Points on a hilly landscape, in no order, each with its height.
A ball rolls from a point to the lowest of its 2 nearest points, and stops where none of them is lower. Distance is the straight distance between rows; heights are no part of it.
sipot: [ 17 -44 -39 -43  -7  73  38 -18  -9   2  35 -25 -33 -11  21  11  -7 -19
   9 -25  27 -39   4  19  -1  -1  22  -1  46   1 -22]  height 2.86
lus: [ -9 -40  -6  10  10 -19   2  -5 -41 -43  31  20  -9   5  -7  40   8 -51
  15  -9  57   6  21  18 -18 -22  -3   6 -19  17 -39]  height 1.39
mefek: [ -6  46  22 -14   7   4 -17  28  33  36 -34 -13  -7  -5  12 -15   3  25
  10  19 -27   3   9 -55  39 -11  14  -2 -11 -25  36]  height 4.50
guf: [ 25  10  13  28  18  -3  35  -8   3 -36 -12   3 -26 -38 -20  22 -26   3
 -16 -11  24 -44   1  52  23  13   9   2  38 -15 -43]  height 3.97
sas: [-36   2   1 -32  29  41   9   8  23   6  26 -33 -17 -19  26 -47 -15  -6
  30  -1  -8  10 -22 -11  -6 -72   0  22  20   7 -11]  height 5.20
Tomub: [ -9 -17  22  24  -1 -44 -20  -8 -28 -52   3  50   1   1   2  20   0 -29
 -12   5  36  50   8  14 -11 -12 -20   8 -45  14 -47]  height 6.11
rozot: [ 55  -2  28  35  16 -21 -16   3   0 -25 -11  19   8  -5 -39  25 -15  14
 -39  -5 -17 -10  23  29  34  70 -23 -15  18 -13   1]  height 4.22
Popo: [  6  23 -26  18 -16 -31  15 -19 -18 -12  24 -10  20  27 -20  32  63 -27
  -4  11 -14 -18  10   5 -39  60  11  -2  -7   3  29]  height 2.76
Batet: [-15  11 -12 -42 -64  25   1   6  20  56  -4  -6   1  22  33 -10  10  19
 -14  18 -30 -15   4 -17 -40   9  14  -9 -11 -28  33]  height 4.32
noba: [ -1  25   2 -21 -77 -12 -13  13   8  40 -15  10   5   5  24  15  -1  12
 -41  18 -30  -1   1 -14 -28  21  11 -21 -15 -39  19]  height 4.51
suviv: [-16 -43  -5   4  20 -12 -31   8 -34 -14  15  23 -15 -11  -4  17 -13 -30
  18 -12  41  33   2   6   3 -40  -3   7 -11  22 -28]  height 0.79
zok: [  9 -34 -11 -23  29  68  -3   9 -10  35   4 -20 -33 -17   8  25  13  -1
  24 -14   6  12   9 -42  38 -26  18   1   1  13  23]  height 7.05
vefof: [-30 -23   7  -6  36   3 -28  34 -39  -2   5  20 -34 -22   6   3 -31 -17
  16  -9  40  34  20 -15  25 -76  -7  -1 -15  32 -14]  height 1.29
Rad: [ 39  16 -42  16  -3   5  32 -39 -23 -17  -4  -4  24  15   8   1  22   5
 -26   4  27 -52  -3  -4  -9  70 -15  -6  31  -1  13]  height 1.77
Zof: [-12  -3  -8 -34 -27  16 -32  32   0  48   1  -3 -15  17  20  11  10   8
   4   8 -24   4  30 -45   1 -20  10   0 -31 -21  32]  height 2.36
tifid: [ -8  37   4   0 -74 -11   4  13  -6  29  -1  -1  -5  13  16  48  35  -2
 -28  16 -27  -8  15 -11 -47  23  24  -6 -36 -43  17]  height 4.75
ruv: [-18   1   9 -43 -23  35  -6   8  27   8  13 -20 -33  -9  27 -17  -5  36
   2 -12  -3 -15   4  15  -2 -37  -3  -1 -16  -2   9]  height 2.39
bozu: [ 59   3  14  15 -13  24  23 -34   2 -22 -28  -1  12 -28   0  22  -7  37
 -40   0   4 -30  18  -1  33  12 -18   6  -7 -14  -8]  height 2.51
zivu: [-23   5   1 -29   7  16 -16   6  23  24  -2 -13   9  -5  21 -50  -4   6
  22  21 -16  18 -16 -29   1 -49   0   9   2  -2  12]  height 5.37
vifa: [-47  -7  -9   9   0 -39 -21  27 -13   0  21   4  15  44  -9 -16   3 -34
  46  12   0  36   5 -26 -40 -34   4   6 -41  11  -1]  height 2.47
guz: [-16  25   0  23  -5 -75   8  23   1 -32  32   2  19  38 -31  -3  33 -26
  17   6 -20   2 -16  48 -45  52   2 -19  -4  14  15]  height 2.20
naril: [-22 -45 -38 -19   9  20  -8  30 -17  15  47 -26 -26  53 -23   1 -11 -12
  45 -34 -12 -16  43   0 -37 -14   9   8 -18   4   6]  height 7.52
Dek: [ -2   1 -22  -3   5  18  23 -32   5  -4  -2 -16  10  -7   7  -4  22  -2
  14   2  20 -24 -20  10 -12  10   6   6  11   6   0]  height 6.32
Vunob: [-15 -25  14  -2  22   4 -39  11 -27   5 -14  21   1 -20  11 -10 -20  -8
   5   5  21  67  -3 -39  20 -61 -12  10 -19  26 -14]  height 1.71
Fik: [ -9 -29  11  12  -4 -46 -33   8 -15 -45   3  31  -7  -1  -1  -9 -17 -30
  -5  -8  22  42 -16  38 -11  -2 -23   1   3   6 -41]  height 5.86
zir: [-21   4  10 -11 -45  14   4  -4   3   9   5   3 -23  -3  28  36  25  15
  -1   9   6   0  22  -4 -20 -42  14   9 -67 -16  -2]  height 8.12
kul: [ 22 -25  10  23  42 -17 -54  34 -31  10 -22  26 -17  -9 -29  27  -8 -10
  -4  -9  -1  40  26 -24  55  10 -14 -14   3  10   6]  height 4.94
gesam: [ 19   3 -30 -23  -8  41  35 -27   5  17   8  -9 -10   9  15  -7  -1  19
 -17 -17  21 -60 -20  23   0  42  -6  -5  48   6  28]  height 1.86
Saka: [ 13  -4  43  25  40  13  -1   7   6 -19 -19  -3 -18 -62 -15   6 -52  10
 -16 -18   1  26   4  -3  47 -60  -2  24  11  12 -30]  height 5.73
Dalo: [  0  31   4  26 -39  -4  43 -42  -7  -4 -32   4  33 -15  22  28  34 -17
 -11  38  12  10  -8 -41 -26  -1  22   3 -37 -32 -20]  height 5.34
duv: [ 25  11  -5  43  33  14  50 -42  -8 -10 -18   3  37 -16 -15 -21 -23  13
 -13   7  24 -31 -33   4  21  22  -2  12  52   5 -21]  height 3.31
Mir: [ 35 -21   5  25   6 -13  -8 -18 -32 -44 -10  20   1 -15   4  47  17 -16
 -19  11  32  24  27 -19  13   8 -17   7 -23   1 -35]  height 6.56
Galek: [ -2  -2   8  43  26 -28  20 -34  -9 -47 -15  10  28 -23 -14  -8 -12 -34
  17  -2  33  19 -32  22  -5  -6   3   9  21   4 -43]  height 4.15
kes: [ -5 -38  -5  -2 -12 -48 -42  34 -18 -19  19  17 -13  22 -12 -11 -21 -30
  -1 -19   4  18   0  42 -15  16 -15 -13  41   2 -19]  height 5.65
nopa: [ 13 -19  10 -21  26  27 -12   2  21  12 -10 -14  -4 -37   2 -29 -42  13
 -19  -9 -12  16 -24 -16  41 -54  -9   4  35   8  -3]  height 2.77
gib: [  6  21  14  10  29 -26 -28  23  18  12 -31  -4  11  -7 -12 -15  -6   9
  13   8 -26  24  -5 -37  38   2  -2  -5   0  -5  15]  height 4.23
zaf: [ 24  26   1  29 -12 -38  -5  -5 -13 -10   1   7  23   6 -24  48  59 -16
 -23  22 -22   6  18 -10  -5  65   6  -6 -19  -7   9]  height 2.12
Mome: [  7 -12 -26 -22 -11  -7 -28  12  -2  25  11 -17   5  12  -2  -6  12   1
  10  -4 -25  -1   4  -7  -8  23   0 -14   9   3  35]  height 3.19
luto: [-27   7  -1   3  29  29  52 -12   9 -12   7 -16 -23 -43   1 -15 -36 -20
   4  -7  18 -18 -34  34   5 -50  36  17  59  14 -49]  height 4.83
lak: [ 13 -25 -27 -26   5  49 -17   9  -7  32   9 -24 -31   7   6  40  31   5
  22 -15  -7 -11  30 -24  17  10  15  -2  -5   8  38]  height 7.18
rifut: [ 10  14  37  15 -11 -10 -13   6  14  -5 -30  17   0 -27   2  13 -11  34
 -21   6 -11  25   9   0  27 -22  -4   1 -31  -6 -14]  height 8.48
Gogof: [-27  31  12  21 -59 -15  18  -4  -3  17 -13   4   4  -7  17  47  30 -23
 -13  26  -6  12  -3 -25 -38   0  32  -1 -55 -48  -5]  height 5.03
febel: [-18 -31 -10 -26   9   0 -58  54 -31   6  22  15 -34  14   2 -17 -39  -2
  10 -14  15  12  33 -12  12 -42 -25 -10  -6   9   2]  height 2.10
benek: [-18  22   2 -34 -13  67  54 -33  25  33  -5  -9  -8  18  41  -8  19  45
 -15  -6  11 -46 -17   9 -21  17   5   3  11   6  31]  height 3.96
vigub: [-29  13 -12  16 -18 -28  20 -21  -1  -1   2   0  33  12   3   9  42 -32
  27  28  -3  13 -18  -9 -44  -3  24   5 -39   3  -2]  height 3.16
dobun: [ 21  31   4  36 -21  -6  29 -38  -4  -8 -34  12  47 -13   7   8  20   5
 -24  34   8  -2  -7 -18  -6  24   8   3 -24 -16 -15]  height 5.60
Situ: [ -2  15   1 -49 -21  21  -5  -8  37  52 -21  -6  14   5  30 -41 -13  29
 -23  18 -29  -2 -19 -33   3 -15  -4 -11  14 -16  36]  height 1.90
Sares: [ 14  15  10 -39 -11  37  10   1  37  29 -21 -19 -26  -7  17   1 -10  47
 -20 -15 -17 -36   0  -2  29   7  -3 -11   6   1  41]  height 1.63
burev: [ -9   2  -8  16 -24 -50   6  -1 -21 -23  49  -3  13  42 -31  48  68 -41
   3   7 -10  -6  28  12 -52  34   8   1 -32   8  13]  height 3.30
Lipap: [ 33 -20   4  13  26 -26 -41  30 -10  -3  -9  15 -13  -7 -35  32 -11  -3
 -16 -14  -9   7  23  13  38  42 -15 -20  16  -5  12]  height 4.62
daz: [ 21 -11  52  44  34  -7   2   1  -3 -33 -18  21 -13 -51 -24  15 -48  -5
  -9 -14  17  28  11  23  39 -32  -1  19  18   4 -52]  height 5.96
poned: [ -4  20   7 -55  14  57  21  -1  41  52 -11 -24 -26  11  24 -24  -5  39
  -6 -23 -19 -42 -10 -14  27  11  -2 -14  34   8  56]  height 1.26
Kop: [ -4  22   5  41  17 -62   6   2  -5 -40  20   4  12  17 -35  25  41 -36
   5   4  -5   0  -5  41 -23  64   2 -13  -2   6  -1]  height 1.56
valon: [ 35 -13   0  13  12  -8  -2   7 -13 -28   4   5 -33 -22 -18  40   0  -9
 -22 -15  18 -28  24  38  21  39  -6 -10  26 -16 -24]  height 3.40
teg: [ 26 -42 -41 -17 -12   1 -28  -6 -20   3  24 -15   5  14  -4  19  13 -20
   9 -12   1 -10  10   8 -12  31  -7 -11  31   2  15]  height 2.89
kamu: [-27 -13 -15 -19 -37  10   8 -26  13   8  16  -4  14   6  29 -17  13   1
  13  20   5   6 -18   6 -48 -30   6  11 -30  -9  -8]  height 2.87
Fezo: [ 34  30  10   5 -23 -36 -27  18  17  23 -17   7  12   8 -15  18   8  23
 -41   7 -46  -6  12  -1  17  63 -10 -26  -4  -8  40]  height 4.16
bapas: [-31  33   2  11  22  31  53 -48  18   8  -7  -6  23 -20  20 -47   3  16
   1  22  10   0 -63   5 -25 -38   1  20  16  19  -8]  height 6.34
tefa: [ -7  -7   3 -24  31  79  17  -5  12  28  12 -33 -31 -24  25   1  14  -1
  24  -7  -3  22  -5 -39  26 -52  18  20  -1  22   9]  height 6.92
Tezo: [ 26   3  31  10 -26  21  10 -26   7  -8 -33  14  11 -43  14  19 -10  34
 -32  16   1  23   5 -20  28 -35  -3  19 -33  -9 -21]  height 8.36
Petib: [-19 -24 -10 -38 -34  34  -1  -2   9   1  31 -12 -12   4  32 -18  -9  17
   9 -10   5  -2   0  19 -33 -40  -3   7 -24  -5 -13]  height 2.62
Puf: [  5 -17 -11   5  26  30  13 -28 -11  -4  -2 -18   4 -28   0  16  23 -16
  27   4  17   6  -6 -16  14 -10  14  14   1   6  -4]  height 6.54
Bivoz: [-44  33  10 -26 -19  18  -2  31  35  22   3 -30 -23  31  25 -22  10  20
  40   8 -24 -18  19 -15 -18 -26  18  12 -34 -20  23]  height 4.86
fef: [-38  22   8 -13  14 -10  -4  33  22  -8  14 -25 -21  18   6 -26   2   8
  47  -7  -5 -15   7  -2  -6 -31   7  10 -24  -5   8]  height 5.06
rure: [ 54   1  49  40  -8   8  18 -31   7 -31 -28  19  32 -29  -5   0 -35  40
 -37   0  -4  -5  14  14  41   5 -16   3  -5 -13 -23]  height 3.01
tosa: [ 14 -10 -15 -11  28  15  -2  13  11  23  -8 -17 -26 -18 -17   4 -12   1
  10 -21  -2 -31  -7  12  34  18  12 -12  44  -2  12]  height 3.57
gul: [-20  24  -4 -22   2 -16 -21  18  25  26  -6 -11  25  15  11 -63  -3   6
  24  21 -23  14 -19 -37   0 -11  -6  -6  16  -9  22]  height 5.50
Sitef: [-20  10  -5 -28  -8  52  39 -29  25  15  11 -17  -8  -3  34 -34  -3  32
  -5  -1  13 -33 -34  28 -19 -19  -4   7  21  12   4]  height 3.68
lin: [ -7  22  20  -8  27  60  29 -22  26  29 -24 -25 -11 -31  16  -2  18  16
  10  13 -16   8 -20 -41  26 -40  22  15  -3  11  15]  height 6.76
dor: [-18 -34 -20 -36   8  60 -14  19 -12  46  25 -22 -25  29  15   2   4   1
  37 -15 -11   9  41 -48  -3 -32  11   9 -31  11  16]  height 7.36
mada: [-17  12 -26  18 -26 -23  43 -38  -4 -33  17   0  33  36   5   5  44 -32
  21  24  20 -21 -24  19 -59  21  11  -4 -22   7   1]  height 3.29
Bev: [-38 -22 -10  -3  24 -18 -50  60 -48   1  32  13 -20  44 -16 -15 -26 -26
  29 -15  18  12  40 -15   2 -38 -19  -2 -16  12  -2]  height 1.83
gukat: [ 18   3  17  -5 -49  12   3 -19  -5 -13 -16  14  -5 -27  32  41  14  20
 -30  19  13  17  16 -14   3 -29  -1  11 -50 -20 -22]  height 8.24
Lif: [ 46  10  28  35  -8 -35  -5 -10  -8 -51   0  30  29   2 -16  16   4   3
 -49   7  -7   3  20  30   4  75 -30  -9  -2 -10 -23]  height 3.79
gomut: [  2  47  -3  -7   9  -4  10   6  33  41 -31  -9  13  16  -5 -20   3  37
  -6  10 -25 -29 -20 -15  20  40   4 -11  15  -5  54]  height 8.92
rafid: [-22 -32 -35 -34  22  53  -9  38 -12  28  37 -32 -28  60  -2 -16 -12  -3
  47 -30 -21  -7  49 -39 -22 -26  -2  16 -22   0   9]  height 7.43
gafiv: [ 27 -20  22  29  48   0 -27  16 -22   0 -29  25 -15 -37 -25  31 -16  -1
   6  -9  14  43  25 -23  55 -20  -8   6  -8  12  -5]  height 5.21
sezat: [-45  -3  -8   5 -25 -37   9  -1  -3  12  13   5  33  39   1  -3  25 -39
  33  27  -8  35 -12 -22 -62 -27  23   7 -48  -6   3]  height 2.82
nif: [-28  -2   0  -8  22 -21 -23  44   8 -11  19 -14 -28   3  -5 -28 -23 -10
  37 -15   4   2  -4  10   6 -29  -1   0  15  -4  -8]  height 5.28
gapod: [-34 -12   0  25  20 -54  -7  10  -8 -29  20   5  -5  17 -28  12  12 -43
  44  -4  16  14 -10  22 -24 -10   7   2 -20  14 -10]  height 4.84
nal: [  1  -2   9  20  17 -24  11   6   8 -25  -3   4 -22 -32 -20  -2 -29 -11
   3 -14  24 -16 -12  53  12  -3   7  -5  33  -5 -41]  height 4.36
tup: [ 24 -12  10 -45  22  66  23 -20  29  18  -9 -20 -14 -34  13 -21 -46  25
 -42 -14 -25 -11 -29 -16  47 -44  -8  -5  46  10  11]  height 3.07
Suri: [  3 -19  -9  22 -14 -41   3 -22 -19 -64  30  13   2  15  -3  36  23 -36
  -3   1  34  -3  15  25 -31   8 -15   4 -27   2 -28]  height 2.03
nifuv: [ -5 -13 -16 -31  17  56  19  16  15  21  16 -35 -45  -6   6  -1 -12  -1
  20 -36   1 -35  -1  18  18   1  28  -9  45   1  13]  height 3.27
gir: [ 15  22  -6  46  35 -10  42 -22   0  14 -25  18  40   6 -29 -26 -26  22
 -13  -2   9 -34 -44  12  21  46  -8   3  49   8  11]  height 2.88
Pugu: [ -3  17 -10 -11 -14 -41 -36  33   7   9   4  -5  15  26  -7 -30   5   2
   4   5 -24   6  -9   6 -13  34 -12 -14  10  -1  28]  height 3.49
ratak: [  3 -17 -39 -24 -16  41  22 -15  -1   7  26 -27 -13  21   9   5  17  -4
  19 -21   6 -56   7  26 -24  40   9   0  22   6  24]  height 2.31
sot: [  9   6  39  20  46  -4 -26  28   1 -10 -26  11 -19 -41 -13   2 -35  16
  -2  -8   0  34  13 -28  59 -46  -9  15 -12  10 -16]  height 5.49
voked: [-43  15  12  -4  37  43  44   1  23  -7  19 -35 -36 -31  11 -25 -18 -15
  29 -13   3 -12 -30  20   1 -59  20  19  34  16 -20]  height 5.02
ziv: [ 23   2  54  56  26 -20   3 -12  -3 -48 -28  28  16 -39 -19  12 -28  -1
 -10  -4  11  32  13  14  26  -8 -11  17 -22   2 -39]  height 6.23
vas: [  3   2   5 -28   2  62  36 -28  23   7   2 -22 -18 -36  23 -14 -19  22
 -30 -17   2 -20 -33  12  20 -33  -1   6  27  13  -7]  height 3.36
lerir: [ 28  -8   7 -11 -39 -26 -44   4   8   7 -21  26  21   0  11  -8 -13  21
 -46   6 -21  30  -3   5  14  22 -18 -18  -8  -9   4]  height 3.83
tus: [ 19   2  35  57  15 -36  10 -18   1 -36 -37  31  50  -8 -20 -37 -31  -8
 -11  -5  -7  31 -25  26   6  30 -13   6  16   8 -39]  height 3.80
nubov: [ 13 -20  23  19  14 -11 -29  -5 -12  -4 -35  33  27 -24  -4 -18 -20  -6
  -8   5  -3  77  -8 -35  27 -28 -13  18  -9  14 -20]  height 2.09
tumal: [ 19 -48 -47 -38 -17  38  -5  -5 -14   9  32 -15 -17   5   6   8  -7 -16
   9 -25  17 -31  11  21 -14  23   1  -8  34  -1   5]  height 2.61
belu: [ 29   7  -3  22   0 -28 -19   2 -17 -21  14   4 -10   3 -24  53  44 -10
 -23   3 -11  -4  35  14   2  55  -6 -11 -11   0  15]  height 2.66
nof: [-30  16  -5   6   8  -6  24 -34  14   7 -11  -2  44  -7   7 -57   3   1
  15  32   3  23 -62  -2 -33 -22   1   9  16  15 -10]  height 6.12
Gef: [  1   0   8 -19 -36 -31 -42  11  10  18 -25  20  33   3   9 -42 -16   5
 -26  13 -24  48 -25 -23   3  -5 -16 -11   0 -11  -3]  height 3.62
Rane: [-34 -14  -9  -9 -22 -14 -25  41 -30  -2  50   6 -27  54 -24  16  -2   3
   8 -23 -12  -8  62   7 -48 -31  -8   3 -66  17   1]  height 7.90
bubas: [ 56   6   2  -2  -3  43  45 -32   2 -26 -18  -6   1 -19   6  12 -19  39
 -42 -13  18 -63   6   9  36  20 -13  -2  24 -12  -2]  height 1.93
Liv: [ 29  21  19  15 -34 -35 -18   4   5   4 -26  27  28   1  -6  17   7  19
 -48  14 -33  17   6   4  11  47  -9 -17 -17 -15   5]  height 4.07
nubeg: [ 19 -19  -1  17  11  11  -2  -9 -24 -11  -6   2 -11 -17  -2  50  26  -5
   8   7  21   9  20 -18  21 -10   1   9 -30   4  -4]  height 6.78
Geva: [ 40   3 -16  -8  12  42  46 -42  -1   9 -13  -4  11  -6   4 -10 -24  32
 -38 -18  20 -54 -21   3  23  27  -9   1  50   3   8]  height 1.31
reki: [ 32  -8  10  40   9 -45   6 -12 -23 -76   9  22   5  -1 -13  18   4 -32
 -31   0  20  -9  17  39 -11  53 -25 -11  19 -16 -47]  height 3.28
fusu: [-19  17  -8 -48 -53  47  26 -20  25  41  -1 -14  -5  31  48  -4  18  31
 -10   2 -14 -36   7   2 -41  17  11  -3  -6  -8  35]  height 4.18
tabab: [-29  -9  -6 -24 -54  -1 -14  23  -2   7  31  -3 -28  33  13  14   6  16
   2  -6 -12  -5  43  10 -39 -31   5  11 -66  -7   3]  height 8.01
lanok: [-21 -21  -1  29  19 -43  16  -7  -5 -41  14  10  -1  -2 -25   5 -11 -50
  34  -1  35  14 -24  33 -20  -9  12   6  20   8 -45]  height 4.49
fepo: [ 29   7   6  50  37   5  45 -50  -8 -40 -23  -4  33 -37 -10 -10 -13 -14
   6   5  29  -8 -16  -4  14  -2   0  18  25   3 -42]  height 3.73
Neb: [  3  -2   0 -51 -18  44 -19   9  25  59  -9 -13 -12  -4  34  -9   4  26
  -3  13 -25   2   5 -51  19 -27   6  -5  -5 -17  34]  height 2.13
gike: [-18 -48 -35   5   2 -16 -25  20 -36  -5  49  -5  -9  44 -31  22   7 -33
  23 -19  -2  -3  35   9 -36   6   0   3 -15  15   6]  height 7.65
memun: [ 32  14 -28  19  12 -14  15 -24  -7  10 -14  15  44  13 -19 -12   9  14
 -20   1   1 -21 -28  13   2  68 -15 -12  40  10  19]  height 2.37
pudi: [-26  -9  -6  -8  17 -14  18  16   0 -10  14  -1 -33 -27 -10  -7 -42 -27
  15 -10  18 -14 -11  46  10 -34  39   7  63  -1 -57]  height 4.64
zuna: [ -8  38  -9   6 -15  12  35 -33  11  13 -14  -7  14   7  15   3  32  23
   3  16   8 -32 -20   8 -12  24  13   7  -9   0  15]  height 6.09
tofim: [-31  21  -1  21 -24 -63   0  17 -12   1  30   6  23  40 -29  31  55 -48
  15  17 -29  19   5 -12 -49  22  24  -2 -43   4  12]  height 3.74
Gofa: [ 21 -50 -26 -34 -14  19 -54  27 -20  24  15   6 -18   6   2  23 -11   8
 -10 -14  -1   9  27 -17  22  -6 -17 -15  -2   6  22]  height 2.65
fisu: [-13  26   4  -2  20  50  44 -41  22  21 -23 -13  14 -24  15 -22  14  18
   0  17   1  -6 -35 -16   4 -24  11  20  11  11   8]  height 6.57
Vef: [-15 -24  -9  -7  13 -33 -28  34  -1  -9  13   3 -15   4 -17 -33 -37 -19
  19 -15   9   3 -15  31   1  -4  -1 -12  61  -5 -23]  height 5.48
vora: [ 15  39  40  17  -4 -11   4   0  32   7 -43   8  18 -20  -9 -10 -24  47
 -27   6 -26  -6  -6   3  30   4   0  -2 -20 -13   9]  height 8.63
peri: [-33  64  20 -27 -20  11  -4  34  40  43 -20 -25 -16  26  27 -21  13  19
  18  16 -29 -20  12 -43   2  -1  15  -2 -16 -37  38]  height 4.70
zop: [-23  37  -2  20  21 -35  11  -1  16   1 -18   0  34   2 -10 -54   2   7
  26  18  -4  16 -53   4 -11   6   3  -5  12  10   9]  height 5.89
muk: [ 21  -3  -3   2  40  11 -10  -4  13  22 -26 -15   1 -22 -26  -7 -10   7
   4  -5 -13  -3 -13 -21  43   4   2  -8  25  -1  20]  height 3.90
mafud: [ 21  10 -11  17 -19 -33   9 -19 -12 -58  17   5   1   6   8  21  29 -11
 -24   6  25 -27  16  35 -20  46 -21  -8  -9  -8 -21]  height 2.67
Kudo: [ 59 -20 -12  -6   4   2   4  -5  -7 -14  -5   1 -24 -16 -17  37 -13   4
 -29 -23  10 -56  20  29  34  47  -8 -17  53 -21  -3]  height 2.95
Turip: [ 28 -19  27  14  26  15 -17 -17   6   0 -34  11  27 -37 -14 -24 -37  11
 -15  -1 -12  42 -15 -29  46 -34 -15  14  20  11  -7]  height 2.43
nogu: [-35  55  10   2  -3 -44   1  20  21   8 -20   2  41  22   9 -61   0   2
  26  33 -25  30 -38 -18 -19  -1   6 -11   0  -8   8]  height 5.68
Pesin: [-11 -24 -20 -36  -7  66   3   0   6  53  12 -28 -16  19  16   8  30   1
  34  -8 -22  -8  22 -36 -10  -4  19   3 -13   2  34]  height 7.28
lek: [ 40  -8 -34  10  15   4  28 -21 -18 -15  -3  -8   2  -7 -11  12  -3  -9
 -18  -9  28 -58   1  19  14  56  -3 -13  59 -10 -10]  height 2.40
Gam: [-35  22  15  27  17 -58  -8  13   6 -19 -10   8  14   0  -9 -11  10 -21
  33  16   1  40 -18  -5  -9  -9   6   4 -34   7  -8]  height 4.60
Zozi: [  8  41 -12  17 -34 -15  34 -32  -4   2 -16   5  37  11  11   2  26  13
 -23  35   4 -16 -19   0 -30  42   7  -4 -12 -15   9]  height 5.85
buviz: [ 17   0  -1  33  23 -44  -9   1 -22 -47  32   7  -7   7 -35  54  46 -40
  -9  -3   8 -10  23  26  -8  59  -6  -8   4  -2  -8]  height 2.27
Pev: [-43 -22 -21  -1  20 -23 -31  43 -22  -2  35  -4   0  60 -19 -28 -19 -29
  55  -7  -2  19  25 -22 -29 -45 -14   8 -20   7  -2]  height 2.14
sab: [ 10 -15  29  35   5 -30 -18 -11 -46 -43 -17  50  11  -1   0  40  14 -28
 -23  19  29  57  26 -18   6   4 -16   9 -49  10 -37]  height 6.33
gifep: [  5  43  13  22   1 -22   7   4  23  15 -31   2  11  -7 -13  -9   7  32
  -7  10 -16 -11 -13  11  18  32   2 -10  -9  -4  19]  height 8.77
kom: [ -3 -54 -29 -21   9   0 -52  53 -41  16  33  10 -38  14  -9  16 -28 -14
   6 -29   9  -1  37   8  13  -9 -10 -16  22   4   3]  height 2.38
Tozo: [-18  19  -6 -50  -1  29   6   2  40  36   6 -17  -8  24  25 -56 -11  38
   6  -2 -17 -29 -20  -2  -6  -8  -7  -6  25  -5  40]  height 1.61
dit: [-12  23  41  40  31 -49  -4   3  10 -24 -28  18  25 -16 -17 -23 -15  -1
  14   5  -5  44 -25  10  11   1  -4   6  -7   7 -26]  height 4.20
kon: [-20  -6  12 -11 -22 -21 -23 -12  12  -2 -20  19  39  -7  26 -54 -16   2
  -5  17  -8  61 -46 -12 -15 -34 -10   1  -1   9 -16]  height 3.42
Zavis: [-23 -29 -11   2 -11 -30 -49  38 -40  -1  43  21 -12  50 -26  17   9 -24
  -1  -8  -5  19  42   6 -30  -5 -14  -9 -38  20   9]  height 7.77
gep: [ 20   4  32  24  -5 -11   8 -21   8 -25 -26  26  37 -20  -8 -30 -45  25
 -33  -3  -4   7 -20  26  18  11 -20   1  11   0 -26]  height 3.43
Turis: [ -9 -27 -16 -44  -4  95  37  -6   9  17  35 -39 -47   5  25   8  -4   1
  27 -45   3 -38   8  15  -6   5  19   0  25  12   1]  height 3.06
desan: [ -5 -25 -27 -27 -17   4 -53  32 -31  41  21   6 -13  30   1  15  15   2
   4   0 -16  15  45 -41  -5 -11  -2  -7 -26   7  33]  height 2.59
Pomut: [  7  39 -10  -1 -15 -46 -27  30   5  23   6  -2  11  20 -18   1  31   0
 -15   9 -46  -4  10   1  -8  62   0 -22   9   2  49]  height 3.82
nez: [  8   1   8 -31 -10  15 -11  18  26  -1   4 -12 -38 -22  12  -3 -23  42
 -16 -25   1 -26   2  26  20 -17  -7  -7   0  -7  10]  height 2.08
ropok: [-17 -23  -9  -8 -16 -11 -12 -20  -4  -8   7  10  23  -4  20 -20   6 -12
  12  19  16  35 -23   0 -28 -28  -5   9 -19   7 -20]  height 3.13
dira: [-23  16 -16  19  -9 -36  28 -11   4 -22  20  -6  13  31 -14 -10  29 -16
  29   7   7 -27 -25  45 -53  31   5  -9  -1  14   9]  height 2.81

Two balls start at each pair of points below. Name the first point that both come to, or write -.
tup and Saka | suviv
Lipap and nubeg | suviv
nof and Gef | -
Tomub and dit | Geva
luto and lanok | Rad

Where does a ball stop that starts at each point below?
Puf | suviv
Sitef | suviv
Pomut | Geva
mefek | Geva
Mir | Geva
daz | suviv
fisu | Rad
ziv | Geva
